Points on a hilly landscape, in no order, each with its height.
From any point a ball rolls to the lowest of the 2 points nearest to it. It stops when none of these is lower. Distance is the straight distance between rows; heights are no part of it.
<1681>: [131 121 155 110 120 212 143 102  97 133 135 143 141 132 147 101 131  82
  99 122 124 148  87]  h=6.04
<1605>: [141 109 150 200 160 166 144 132 147 103 129 132 116 107  63 154 111 144
 123 116 104 153 160]  h=2.02
<1578>: [134 155 189  90 167  71 117 122 120 167  86 146 118 129 148  91 105  73
 168 135 136 116 138]  h=3.78
<132>: [131 113  73  99 115 131 122  80 154  97 119  97 178 126 198 113  84 148
 121 129 132  99 123]  h=6.86
<1470>: [132 120  81  95 105 159 109 102  72 170 110 140  98 100 110 168 184 144
 129 144 142 121 115]  h=7.95
<1330>: [150 161 186 157  85  38 156  93 116  98 151 139 143 155 174 136  83 128
 119 146  97 136 148]  h=7.32
<2270>: [103  94  95 113  79 215  83 161 148  97 129  91 135 133 104 167 136 159
 109 125 100 130 114]  h=5.65
<351>: [116 129 110 135 175  94  79  88 100 131 103 146 147 137 112 120 131 151
 160  93 135  89 155]  h=3.77
<152>: [117 143 162  90 102 196  93 147  75 150 126 123 122  97 112 158 140  95
 133 107 166 140 135]  h=5.39
<390>: [109 110  92  61 121 183 147 127 150 127 137 141 139 166 177  89 140 129
 137 135 155 117 114]  h=7.31
<1385>: [ 95 155 178 169 142 117 112  80  55 137  91 170 128  96 117 137 191 112
 171 109 113 135 137]  h=2.78
<133>: [109 105 155 146  88 183 145 157 161  94 134  84 146 133 145 153 108 110
 108  87 136 134 118]  h=6.22
<702>: [144 135 110 185 104 208 116  97  91 111 138 149 127 140  74 121 132 134
  70 153 130 148  93]  h=2.47
<1810>: [154 104 106  79 127 137 181 131 129 109 166 136 104 133 160 145 131 178
 108 174 145 122 147]  h=7.66
<308>: [137 157 165 164 168  98 108  60 111 143 159 162 150 114  99 127 130 149
 147 133  69 143 155]  h=2.79
<895>: [119 112 112 147 140 100 142 151 136 136  82 110  83  91  88 154 145 144
 135 145 122 154 151]  h=4.98
<1987>: [144 122  88 115  99 155 134 124 130 166  94 124 101 142 131 109 120 108
 101 163 138 125  91]  h=6.62
<575>: [160  80 121 111 135 149 153 105 124 101 150  93 152  74 110 200 130 161
 110 126 102 126 143]  h=6.59
<542>: [162  84 118  83 107 174 127 176 110 112 111 111 104  88  45 178 149 146
  95 190 109 126  98]  h=8.22
<1978>: [101  83  82 137  95 186 116 124 131 120 117 101 132 123 133 185 148 155
 137  93 124 120 146]  h=5.40
<1786>: [ 92 114 144 150 140 184 147 106 102  86  94 151  95 164 175  66 144 123
 120 107 101 119  99]  h=5.53
<408>: [147 143 126  83 169 164  63 139 105 131 153 121 100 112  67 121 102 167
 111 152  86 100 139]  h=4.60
<643>: [ 99 141 151 189 142 110 108  79 118 148 124 148 159 106 102 159 181 133
 170  92  82 146 144]  h=2.51
<244>: [ 91 116  76 140 122 102 135 109 162 146  57  96 103 115 141 117 150 137
 118 154 104 138  99]  h=7.06
<2203>: [106 103  87 100 137 118 142 128 163 160  75 112 110 119 160 128 138 124
 163 126 135 122 142]  h=6.96
<2116>: [135 107  91 156 164  31 143 125 186 145 111 107 119 131 116 145 123 155
 143 113  78 142 139]  h=3.69
<221>: [ 82 144 172 173  72  86 144 108 145 114 110 113 177 138 167 152 156  90
 135  95 111 149 106]  h=3.29
<511>: [140 130 156 121 148  57 120 154 106  48 145 127 118 122 181 120  82 168
 170 113 109  76 181]  h=1.73
<1065>: [130 107  54  85 137  83 145 161 178  93 165 101 151 123 101 145 137 194
 122 148 150 122 152]  h=2.19
<877>: [145 175 197 132 106 113 144  99  82 130 192 138 135 134 149 128 140 113
  86 143 113 149 104]  h=3.70
<1542>: [ 80 160 136 159 155 108 116 139 181 117 103 131 124 126  96  94 132 135
 150 147 106 169 145]  h=2.75
<588>: [129 157 126 139 100  81 128 118  97 145 171 131 108 158 126 152 149 156
 111 135 145 141 147]  h=4.41
<140>: [ 96 154 151 149  75 124 139 120  43 158 139 165 133 141 187 107 211  61
 123  71 144 140  48]  h=7.25
<2201>: [182  99 108 174 133 190 110 147 132 114 140 130 109 125  57 154  72 151
 119 129 112 131 154]  h=1.67
<872>: [136 152 156 109  90 214 145 151 104 143 166 143 124 108 112 115 150  78
  90 156 141 182  77]  h=5.79
<2087>: [125  95 109  69 127 160 200 121 132 130 138 152 123 153 153 120 183 135
 121 163 152 131 109]  h=7.54
<2169>: [122 147 113 108 130  72 136 139 168 147 134  98 102 132 148 111 104 149
 105 172 103 141 122]  h=7.16
<887>: [117 124 166 143 130 141 169 131 166 158 133  95 120  82 138 158 165 108
 127 130  74 153 107]  h=8.00
<176>: [106 146 138 170 105  63 161  72  76 102  96 140 152 129 142 136 196 116
  98 145 134 127  76]  h=7.34
<2195>: [129 156 140 157  96 160 115 103  74 140 117 169  77 175 169  90  99 110
 107 118 162 143 120]  h=2.46
<650>: [141 138 112 115 118 207  85 158 116 214 134 167  86 136  84 119 162 104
 149 135 112 137 114]  h=4.86
<2176>: [148 108 103 121 100 157 152  83 110 143 166 103 140  96 119 190 168 165
  91 143 106 144 114]  h=6.50
<1857>: [180 100  35 111 129 131  99 131 116 112 137 132 116 103 112 147  77 187
 143 147 151 129 185]  h=5.19
<1725>: [ 70 152 165 166 111  95 158 172  97  96  96 137  95 134 117 118 219 111
 114 140 147 138  86]  h=7.51
<1644>: [102 144 167 163 107  89 135 116 169 140 145 160 132 161 188 134 118 136
 199  90  84 149 191]  h=7.78
<1294>: [129  78  81  98 108 168 141 125 152  82  98  87 139  87 204 142  88 149
 142 128 127 102 146]  h=6.65
<47>: [124 116 146 174 146 131 113  95 101 110 116 120 147  92  70 176 137 133
 127  97 118 130 144]  h=2.26
<2251>: [ 85 135 165 160 109  61 170 164 143 135 111 133  93 153 141 149 196 122
 166 117 115 143 135]  h=7.64
<91>: [159 106  41 106  90 153 100 113 121 129 157 116 136 138 147 156  84 175
 111 137 146 115 147]  h=4.96
<951>: [179 127 146 144 163 112 180 107 111 106 149 160 131 133  83 133 111 139
 101 174 167 136 143]  h=4.71
<1145>: [157 148 153 168 114 147 117  91  68 172  99 158 132 134 124 103 109  46
 102 114 180 134  87]  h=6.73
<155>: [ 98 131 164 160 139 151 147 120 124  94 121 165 127 164 149  99 134 121
 153  98 143 135 145]  h=5.28
<1532>: [103 162 113 109 107  99  97 125 119 175  90 147 108 131 148 119 107 118
 177 128 182 150 180]  h=3.97
<2192>: [116 161 114  97 118  75  96 131 109 193 112 103 142  89 113 140 184  99
 109 134 131 115  65]  h=8.13
<480>: [108 135 140  68 129 137 107 148 146  92 163  82 139 114 127 132 120 162
  89 148 102 115 111]  h=5.38
<1922>: [138 117 164 165 145  50 138 181 153 116 126 129 122 145 117 150  89 122
 176  89 127 127 193]  h=2.28
<1703>: [141 114 136 122 114 186 117 181 105 138 102  95 104  76  61 164 166 101
  94 147  92 119  65]  h=8.16
<660>: [169 107  53 136 179  78 140 130 154 117 143 162 133 150 149  90 113 170
 179 129 168  91 182]  h=2.69
<946>: [ 69 149 198 134 144 108 108 158 136 112 122 106 151 140 113 129 168 104
 138  80 102 112 107]  h=4.34
<2234>: [ 90 153 190 176 105  90 149 136 166 151 122 163 133 164 155 134 166  91
 185  96  91 158 145]  h=7.71
<2272>: [131 125 176  68 119 183 137 126 123 155 152 120 141 103 161 163 118  96
 151  96 148 139 151]  h=5.62
<161>: [ 97 118 125 129  89 215 103 163 147 119 139 109 156 157  98 145 144 109
 107  95 136 131  99]  h=5.95
<1323>: [ 95 122 124 158 136  48  98  95 132 118  82 138 179 146 131 150 134 128
 185  78 127 100 164]  h=3.98
<1507>: [163 106 162 139 173 164 127 121 166 157 157 113 145 130 119 137  85 109
 139  86  93 103 135]  h=3.80
<1784>: [136 149 153 161 142  18 117 162 136 158  96 127 107 131  76 152 116 110
 159 111 130 145 161]  h=2.53
<669>: [100 138 141 121 157 171 111  94  81 165  89 171 112 106 122 110 175 108
 173 112 141 127 144]  h=3.11
<2129>: [ 74 165 148 137  90 152 131 109  75  90 113 131 133  85 157  89 181 109
  91 163 119 169  69]  h=2.22
<38>: [145 145 107 150 138 133 158  95 139 139 153 173 119 150 116 101 129 157
 122 178 149 161 151]  h=4.55
<973>: [100 131  89  80 127  47 123 137 148 108 155 113 147 138 160 138 136 196
 154 136 137 122 169]  h=2.81
<2138>: [191  81  84 129 145 142 164 180 159 131 156 124  82 147  85 159 102 170
 114 150 107 116 142]  h=5.24
<665>: [ 81 138  96 138 114 161  78 125 141 152  89 101 148 113  94 135 171 109
 126 113 117 129  87]  h=4.02
<1363>: [136  85 167 148 182 131 143 127 134 113  60 103 103 106 134 131 102  97
 145 100 103  87 123]  h=4.16
<1993>: [106 118 151  97 156 126 119 188 185 105 134  78 156  90  65 151 125 131
 129 116 130 136 145]  h=8.75
<1291>: [121 123 113 127  83 176 136 121 171 129 153  78 132 120 147 146 131 143
  77 144  76 152  90]  h=6.20
<1014>: [142 114 118 161 116 119 142 167 158  90 108  92  81 112 138 134  51 147
 111 140 119 154 158]  h=4.45
<2304>: [156 113 125 154 158 175 131 141 139 144 146 180 119 192 123 100  98 122
 159  91 174  97 152]  h=5.18
<66>: [113  99 119 100 135 140 146 185 113  76 137 112  76 159 143 140 152 181
 121 111 140  66 138]  h=6.88
<1154>: [157 113 119 118 151  46 146 131 153  76 149  99 163 112 192 130  77 160
 150 127 112  97 162]  h=2.29
<1957>: [106 147 193 165 130 166 159 131  99 129 135 187 133 154 115  94 174  76
 148 100 159 176 120]  h=5.06
<453>: [161  91  73 138 133 130 171 164 190  90 135 101 128 110 149 127  79 158
 135 148 140 134 161]  h=4.14
<641>: [129 170 151 160 125  86 126 114  68 180 158 169 136 151 113 112 207  93
 109 115 141 114  66]  h=8.37
<297>: [125 185 165 147  92 119 158 129 101 174 163 170  87 154 159 102 156 106
 126 157 140 181 128]  h=3.73
<2019>: [152 122  70 112 154 178 109  94 139 145 172 181 152 146 109 114 120 170
 159 139 158 127 177]  h=3.96
<1520>: [119 175 168 135 140  45 132 119 113 164 167 153 125 183 120 109 185 123
 122 123 114 108  94]  h=8.28
<1354>: [106 114 161  81 169  80 145 141 136 128 110 104  99  90 140 157 159 148
 162 123  96 111 150]  h=6.78
<1825>: [ 89 180 165 112  99 106 137  98  87 136 114 140 144  77 202  80 174  73
 121 149  95 171  57]  h=2.88
<1268>: [178 106 156 166 170  48 173 147 145  87 135 158 135  97 129 151  82 136
 190 121 115 148 215]  h=2.54
<1721>: [139 103  77 138 116 121 144 131 150  79 132 122 157 106 166 140  90 159
 163 133 183 133 186]  h=3.75
<1878>: [146 128 146 145 115 140 133  81  92  87 163 128 152 138 139 139 101 148
  82 125 143 118 126]  h=3.21
<1264>: [143 129 109 184 108 209 105 135 142 126 103 134 118 109  57 129 101 123
 102 158 113 168 117]  h=2.09
<1366>: [138 131 108 142 147  33 156 107 165 161 156 139 140 169 136 133 143 156
 141 136 106 128 147]  h=3.46
<1729>: [ 85 139 107 131  82 105 136  79 102 103  93 137 138 145 184 116 146 140
 128 149 170 150 134]  h=3.04
<787>: [ 99 164 112 123  84 133  94 106 130 164 125 147 156 176 149  96 121  91
 125 113 194 155 113]  h=6.30
<2001>: [132 126  87  96 121 117 121 120 104 143 164 147 136 153  94 164 163 172
 119 138 191 118 148]  h=4.17
<1041>: [ 87 121 125 158 114 111 157 170 119 138 113 125  77 141 103 153 217 146
 125 124 135 130 109]  h=7.58
<500>: [156 150 132 106 168 114  89  98  92 103 148 131 109 116 110 104  71 170
 107 156 112 109 158]  h=4.37
<566>: [112 144  93 136 144 133  73  90 117 169 116 121 129  93  86 135 152 147
 121 131  89 131 114]  h=3.72
<728>: [114 160 124 152 108 143 109  81 104 171 125 134 125 104 155 121 157 122
 122 128  93 146 102]  h=3.43
<2106>: [151 157 164 116 133 130 107 126 116 187  93  95 106  49 141 115 104  64
 117 143  85 129  83]  h=3.18
<1538>: [133 136 118  82 109 121 129 125 149 146 124 117 183 161 155 108  98  84
 108 126 204 119 106]  h=6.06
<1522>: [112 111  77 146 126 125 130  95 147 101  41 116 122 121 131  97  96 129
 103 170 147 132 108]  h=7.13
<2146>: [131 142 124 141  95 154 116 134 134 131 190  91 132 114  85 180 137 161
  78 134 102 154 113]  h=6.38
<1106>: [125 151  80 140  96 110  91 100 131 151 149 126 127 157 157 132  98 165
 128 122 149 138 157]  h=4.66
<1807>: [109 152 172  60 144 158 102 110 102 103 183 121 156 111 123 127 139 147
 112 132 123 119 133]  h=5.14
<146>: [159 114 152 132 188 128 143 162 157  97 161 113 137 138  50 127  97 135
  94 138 121 110 124]  h=4.36
<1500>: [ 88 160 140 128  72 166 114 135  87 170 162 142 170 125 169  93 183  46
 112  70 139 161  41]  h=6.97
<212>: [141 122 138 143 159  39 144 100 142  78 109 165 185  96 125 142 101 141
 197 146 122 151 204]  h=2.73
<1210>: [117 149 114 119 109 159 122 155 187 112 158 127 142 177 140  78  74 128
 109 147 162 152 131]  h=1.48
<1068>: [125 160 171  95 109 200 114 122  57 130 138 144 132  60 118 128 159  84
 113 150 144 169 106]  h=5.56
<1770>: [ 90 152 169 135  92  67 135 105  47  73 108 148 137 164 154 120 164 114
 109 123 163 118 109]  h=7.42
<812>: [142  86  86  93 141 149 146 161 125  88 113 138 104 100  52 151 156 183
 117 194 137 129 138]  h=8.26
<1229>: [162  96 137 118 156 114 155  85  83 106 161 126 114  91 147 176 128 181
 131 126  94 110 167]  h=6.66
<97>: [167  86 102 141 161 190 161 139 110  95 123 177  86 145 124 110 116 155
 149 147 157  93 164]  h=5.89
<1516>: [105  84 113 101 160 179 142 152 191 118 111 121 164 125  93 130 163 126
 154 119 128 119 128]  h=8.95
<234>: [ 98 143 147 129 146  62 137 100 155 113 113 140 170 104 115 134 148 134
 163 147 105 161 158]  h=2.93
<2028>: [139 166 207 123 143 110 127 130 123 185 104 121 127 103 150  93 105  30
 137 122 111 137  96]  h=3.50
<1208>: [157 128 145 166 147  92 126 163 184 128 154  95 119  97 112 153  52 129
 143 102  82 173 179]  h=4.39
<2278>: [146 147 148  65 145 171  95 135  79 131 186 132  94 120 118 140 122 174
 121 142 129 110 165]  h=4.88
<1649>: [138  63  88 141 153 135 132 132 170 104  91  79 138 104 132 154  97 139
 128  96  92  92 129]  h=4.54
<949>: [112 130 140 104 164 104 128 164 184 111 168 112 143 127 122 124 117 153
 155 114 105 126 162]  h=8.68
<1149>: [132  98  61  69 105 168 149 138 131  84 128 139 123 122 159 124 131 177
 136 182 172 118 154]  h=7.77
<1418>: [177 112  54 115 156 162  96 152 149  94 147 133 120  96 141  90  49 175
 159 154 116 114 183]  h=5.50
<2015>: [138 119  92 156  96 206  95  92  95  98 155 137 136 149 114 147 106 169
  86 125 124 121 124]  h=2.85
<1033>: [153 125 119 168 133 100 144  67 121 130  69 111 109 100 136 105  88 113
  86 169 112 135  89]  h=7.18
<745>: [102 149 168 111 121 122 106 127  82  82 146 132 155 191 133  91 118 109
  88  97 175  97  99]  h=8.34
<1108>: [116 123 121  92 131 113 101 132 126  73 154  97 184 143 129 140 113 146
 108 103 170  80 127]  h=8.51
<182>: [118 155 144 144 116  54 129 117 151 111 129 128 114 164 179  91  92 144
 128 152 103 129 140]  h=7.26
<1707>: [134 124 113 101 175 165  96  81  88 140 118 175 142 126 123 111 128 143
 168 117 158  96 166]  h=3.49
<1383>: [119 119 127  70 139  82 143 156 146 191 100 110  84 108 135 154 165 118
 158 134 140 126 147]  h=6.87
<1080>: [111 153 110 168 118 138 121  73  83 168 112 155 169  91 127 122 198  88
 118 124 134 145  64]  h=3.05
<1798>: [152 103 130 140 147 105 192 146 145 107  98 139 129 125  77 140 130 118
 116 169 202 144 141]  h=4.80
<1217>: [161 137 194 153 128 119 152 108  76 114 161 124 104 115 120 162 117 126
  94 130 115 126 128]  h=3.44
<1927>: [136 166 149 148 106 161  93 122  52 149 163 147  84 162 120 123 126 126
 102 106 148 117 123]  h=3.01
<1317>: [ 82 157 141 152 101 123 132 157  73 133 116 139 114 118 144 104 217  83
 109 108 139 129  46]  h=7.41
<2197>: [ 68 181 157 157 125 128 102 168 146 138 123 129 131 117  84 103 176 103
 131 137 131 168 108]  h=2.35
<1072>: [115 120 194 155 104  49 177 140 159 120 131 102 151 151 146 161 154  97
 124 106  92 122 100]  h=3.51
<942>: [146 124 133 121 115 178 106 158 119 194 123 136 103 135  95 154 138  91
 139 105 164 128 132]  h=5.17
<2205>: [170 115 143 133 184 111 120 142 176 169 164 105 104 117 104 137  66 133
 138  99  60 131 153]  h=4.15
<2275>: [127 111 187 144 119 137 151  86 116 102 122 131 154 154 215 125  90  91
 136  72 114 106 122]  h=7.46
<1201>: [127 136 134 180  93  91 118 140 146  86 142 107 111 130 173 140  63 158
 142 107 107 154 189]  h=4.67
<1662>: [ 78 158 206 134 140 172 111 141  96  97 166 130 142 140 111 112 170 108
 109  89 110 136  97]  h=4.56
<434>: [127 115 125 146 165 172 144  94  99  97 101 167  94 137 134  86 124 152
 122 156 118 113 137]  h=5.73
<1629>: [109 161 141 139  82  76 133  99 155 148  86 124 126 112 180 124 100 103
 155 149 129 183 156]  h=3.71
<479>: [158  92 101  96  99 179 131 162 166 123 139  81 123 126 101 146 105 147
  78 175  81 128  94]  h=6.00
<1990>: [168 113 101  67 147 142 132 163 155 166 151 130 118 144 123 122  99 132
 135 139 156 102 147]  h=5.78
<2289>: [129 135  83  84 106 161 131 143 139 162 154 148 146 176  95 122 160 136
 117 146 192 137 118]  h=3.74
<1240>: [126  80  96  64  91 195 124 188 111  98 129 119  81 162 149 140 128 160
 119 139 139  85 119]  h=6.67
<589>: [145 159 146 142 138 150 114 138 130 219 133 152  62 122 122 101 133  98
 144 141 102 149 125]  h=4.49
<1272>: [174  91  90 147 166 143 123 161 163  77 159 116 148 147  79 117  83 170
 102 125 126  77 123]  h=4.57
<624>: [118 124 112 151 123 165 114 112 118 157  72 145 153 144 102 100 137  55
 112 107 177 126  75]  h=6.63
<1157>: [129 104 131 160 123  55 163 145 168 142 112  87 102 146 154 152 126 128
 129 100 107 120 124]  h=3.76
<2124>: [163 111 103 166 173 168 115 127 130  98 150 154 129 185 101  96  83 153
 116 105 131  75 125]  h=4.84
<867>: [152 149 148 132 128  40 127 133 107 148 104 108  94 116 120 142  90 111
 111 144 136 136 137]  h=2.74
<604>: [ 93 121  88 175 111  88  99 128 164  80 129 114 137 131 171 134 105 188
 168  92 104 134 184]  h=4.91
<2020>: [161  86  86  54 107 192 106 136 155 195 147 114 148 137 122 171 130 123
 139 120 117 103 116]  h=9.18
<6>: [ 77 171 168 116  92  92 111 105 124 141  73 130 150 107 200  96 138  71
 159 131 109 162 109]  h=3.42
<1501>: [ 91 157 195 166 122 164 137 132  78 127 159 164 133 151 137  76 182  66
 118  78 105 153  79]  h=4.81
<2263>: [167 104 115  83 159 142  95 172 172 182 110 102 112 118  67 130  93 101
 121 131 100 108 108]  h=5.67
<29>: [129 130 115 155 164  96 104 156 149  88 102 132 127 104 136 102  64 144
 190 118 146 128 211]  h=4.44
<1631>: [146 121 162 166 157  74 172 157 129 124  79 123  82 105  72 127 140 110
 116 168 142 141 131]  h=4.89
<934>: [153 119 153 126 153 136 116  99 134 165 115  93 134  92 122 136 103 100
 111 114  81 115 100]  h=3.47
<494>: [149 117 108 119 173  67 162 105 145 117 158 164 170 156 142 119 138 167
 158 139 153 102 157]  h=3.16
<1856>: [161  98 118 113 114 232 149 127 108 107 126 166 120 171 119  98 111 112
 104 148 144 123  99]  h=6.25
<1350>: [ 80 121 130  93 129 152 117 180 195 153 115  83 150 119 112 137 150 100
 148 104 125 135 120]  h=8.85
<1728>: [103 136 151 164 113  81 121  87 171 131 141 114 154 130 180 150 116 141
 161  95  46 142 152]  h=7.85
<1079>: [121 121 192 135 172  80 135 134 131 104  68 129 118 112 148 110  93 104
 178 115 119 104 162]  h=4.00
<410>: [160 169 179 182 100 109 161 125  84 167 175 132  96 103 150 129 147  87
  75 140  94 143  56]  h=4.05
<591>: [ 99 133 121 156 121 144 106  92 139 129  98 148 185 183 139  89 113  81
 128  81 181 120 103]  h=6.48
<1256>: [158 131 107 107 167  89 114  97  92 101 134 125 120 105  67 136 118 174
  77 181 125 114 125]  h=4.19
<884>: [161 123 121 104 153  31 135 115 128 124 107 108 128 106 153 139  77 135
 149 133 123 113 169]  h=2.68
<1432>: [107 106 107 146 133 177  96 154 151 153  79 105  95 127  93 120 148 117
 126 119  79 108  89]  h=4.35
<1137>: [149 130 128  77 140 123 117 148 156 155 121  94 148 128 104 124  96  99
 100 143 160 105 109]  h=5.85
<1003>: [114 146 126 178 110  90 159  63 138 114 120 141 173 154 131 114 151 115
  95 153 142 147  87]  h=7.29
<194>: [142  92 109 139 137 154 145 178 125  59 165 113 128 139 136 152 119 177
 130  95 154  80 161]  h=7.01
<2058>: [175 137 126 160 102 134 142 115  94 172 110 135  91 133 123 136 104  92
  97 146 159 133 113]  h=6.71
<2053>: [151 137 173 144 127 102 135 138 109  44 180 130 153 146 187 120  61 150
 128 112 128  94 166]  h=2.25
<994>: [108 164 152  92 105 170  97 123 107 203 159 139 153 138 157 103 156  61
 134  83 139 146  89]  h=6.64
<986>: [120 143  94  95 106 178  95 153 182 169 143 131 162 184 107  90 112  99
 111 134 156 131  96]  h=2.84
<1883>: [111 149 126 148 116  58  94 133 126 112  90 149 123 137 151 129  85 138
 190 114 159 142 205]  h=4.20
<802>: [165 118 170 139 154 130 169 140 154 114 168 121 137 153 127 130  97 118
 112 116 133 113 132]  h=4.13
<1827>: [124 141 137  95 139  62 142 114 124 149 126 113 147 149 126 131 167 115
 107 136 144 100  91]  h=8.21
<1458>: [139  74 116 137 178 153 127 152 146 123  84 108  89 113  88 145 123 142
 139 112  80  86 125]  h=4.32
<1101>: [144 135 177 157  82  94 155  85 105  84 135 149 155 148 212 146  79 110
 146 109 135 135 167]  h=7.38
<1456>: [ 86 148 157 114  93 116 152 120 116  99 118 117 129 116 160 125 156 118
 109 152 138 160 115]  h=2.70
<777>: [133 123 106  75 117 194  91 178 177  94 157  94 131 126 121 112  77 164
 105 164  97 124 129]  h=5.71
<553>: [158 159 107 124 139 128  79  95  81 156 137 131 115 102  63 123 134 145
  80 175 101 118  88]  h=3.99
<1917>: [120 150 120 123 105 173 122 118 131 118 114 158 107 171 185  55  71 110
 111 146 171 156 129]  h=2.67
<43>: [137 124 125 120  84 106 149 154 130 204 106  98  67 102 156 178 151 107
 140 125 130 148 124]  h=6.94
<339>: [125 153 170 118 139 102 120 131  92 121 115 125 152 147 104 108 146  76
  88 120 175 105  73]  h=8.27
<1834>: [132 107 143 115 167  53 147 118  99 105 133 119  94  90 126 182 152 187
 156 113  81 118 177]  h=6.72
<648>: [138 152 171  86 145 142 122 106 133 178 172 150 181 157 128 111 129  80
 136  98 157 129 116]  h=6.33
<1950>: [ 90  99  65 162 130 142 114  95 145 101 102 118 131 121 146 143 141 192
 150 100  98 117 154]  h=5.16
<428>: [135 111  85 113 193  84 101 140 141  73  89 122 111  82 142  98  82 175
 175 131 119 101 185]  h=4.72
<2066>: [150  73  97  74 134 199 108 172 179 150 129 113 170 134  69 160 129 118
 143 119 130 106 118]  h=9.06
<2012>: [127 120 147 113 117 208 124 162 148 155 125  98 114  64  98 159 148 102
 126 140  77 162 112]  h=8.08
<1347>: [158  86  63  98 142  62 166 136 153 115 120 105 125 135 101 154 133 166
 101 152 155  98 118]  h=1.66
<1774>: [143 139 129 186 139 126 150  56 113 128 117 139 155 102  96 105 135 108
  74 169 108 153  71]  h=7.23
<1583>: [ 75 144 151  90 106 148  83 152 100  88 139  94 161 150 128 124 145 118
  96  87 162 111 102]  h=8.42
<289>: [120 121  93  72 106 166 116  97  80 107 110 137 130 108 126 137 141 154
 109 164 167 119 130]  h=7.88
<338>: [126 150 101 108 101 139  94 154  80 211 128 132 104  83 106 153 206 111
 121 131 133 124  77]  h=8.04
<32>: [ 81 163 170 139 130  53  85 130 112 127  97 131 145 154 123 128 152 112
 159  89 114 103 131]  h=4.18
<241>: [100 124  98 150  99 115 126  91 137  73  81 132 167 128 175 120  96 139
 157 124 183 140 165]  h=3.37
<935>: [158  90  75 157 158 101 155 144 156 121 122 115  97 116  65 167 124 174
 114 141 105 151 147]  h=5.08
<768>: [150  79 114 122  95 198 142 141 159  86 123  82 164  97 158 174  75 118
 118 107 136 119 138]  h=6.43
<426>: [154  79  72 108 176  89 108 161 174 110  92  84 126  81 117 137  75 146
 155 105 111 111 162]  h=4.78
<1965>: [105 143 136 148  97 182 128  76  64 102 103 136 167  80 124 118 168  80
  85 132 141 154  57]  h=2.66
<250>: [ 83 209 166 150 124  91  98 162 107 159 151 156 112 138 121  78 187 110
 131 144 111 156  91]  h=2.82
<1588>: [174 103  68 124 177 182 118 139 124  93 152 173 111 136 149  82 100 176
 176 142 133  73 172]  h=5.90
<1959>: [111 196 172 169 108 122 104 141 119 175 192 163 104 179 121 103 147 116
 129 119 125 167 127]  h=3.33
<911>: [140 129 102 123 161 149 103 168 161 167 144 151  96 185 101  96 113 135
 144 115 142  98 140]  h=5.49
<334>: [146 120 154  85 140 204 123 137 146 134 183 137 172 149 141 123  96 104
 146  87 157 112 145]  h=5.97
<1761>: [106 143 179 131 118 115 159  94 163 146 175 123 159 116 169 150 168 129
 149 115  59 160 135]  h=7.92
<342>: [180  77  42  95 164 101 152 154 152 116 127 134 130 151 127 109 113 165
 137 154 173  64 134]  h=1.96
<1109>: [176  85  87 129 146 155 139 190 186 181 102 126  74 144  88 128  91 129
 142 144 107 116 132]  h=5.45
<1244>: [134 163 145 138 120 143 145 152 107 178 131 163  71 153 131  69 150  85
 102 152 140 147  82]  h=4.12
<128>: [101 128 169  92 150 119 123 151 131  77 150 125 157 136 157 128 120 133
 156 100 144  99 160]  h=8.59
<277>: [102 131 164 161  97 138 158 126 121 126  84 116 132 109 146 134 158  80
 122 112 142 152  91]  h=3.00
<1225>: [149 130  75 122 128 135 139 108 156 155 165 153 142 112  91 145 128 169
 142 164 150 177 180]  h=4.33
<1573>: [108 112  93  86 151 120 140  99 169 102 112 128 185 150 158  83 130 135
 127 140 157 104 113]  h=7.04
<284>: [106 150 110 111  83  93 158 140 145 178 122 107  76 127 178 122 159 127
 118 161 123 158 108]  h=7.05
<1463>: [168  77  82  87 110 189 130 144 123 134 118 135  95 165 142 119  99 145
 111 159 120  95 103]  h=6.46

Where does a ball stop that starts at each point below?
<1041>: <2197>
<1856>: <2197>
<641>: <2197>

Call two points neighbours if one is among the 2 nearest of the other. Go from one point of each pair to the other, from neighbour to neighbour, staying as low as possible. Name the highest point that can't be avoided.
<2197> / <511>: <234>
<1507> / <2129>: <1432>
<2195> / <1210>: <1917>
<511> / <1922>: <867>
<1456> / <1347>: <1157>
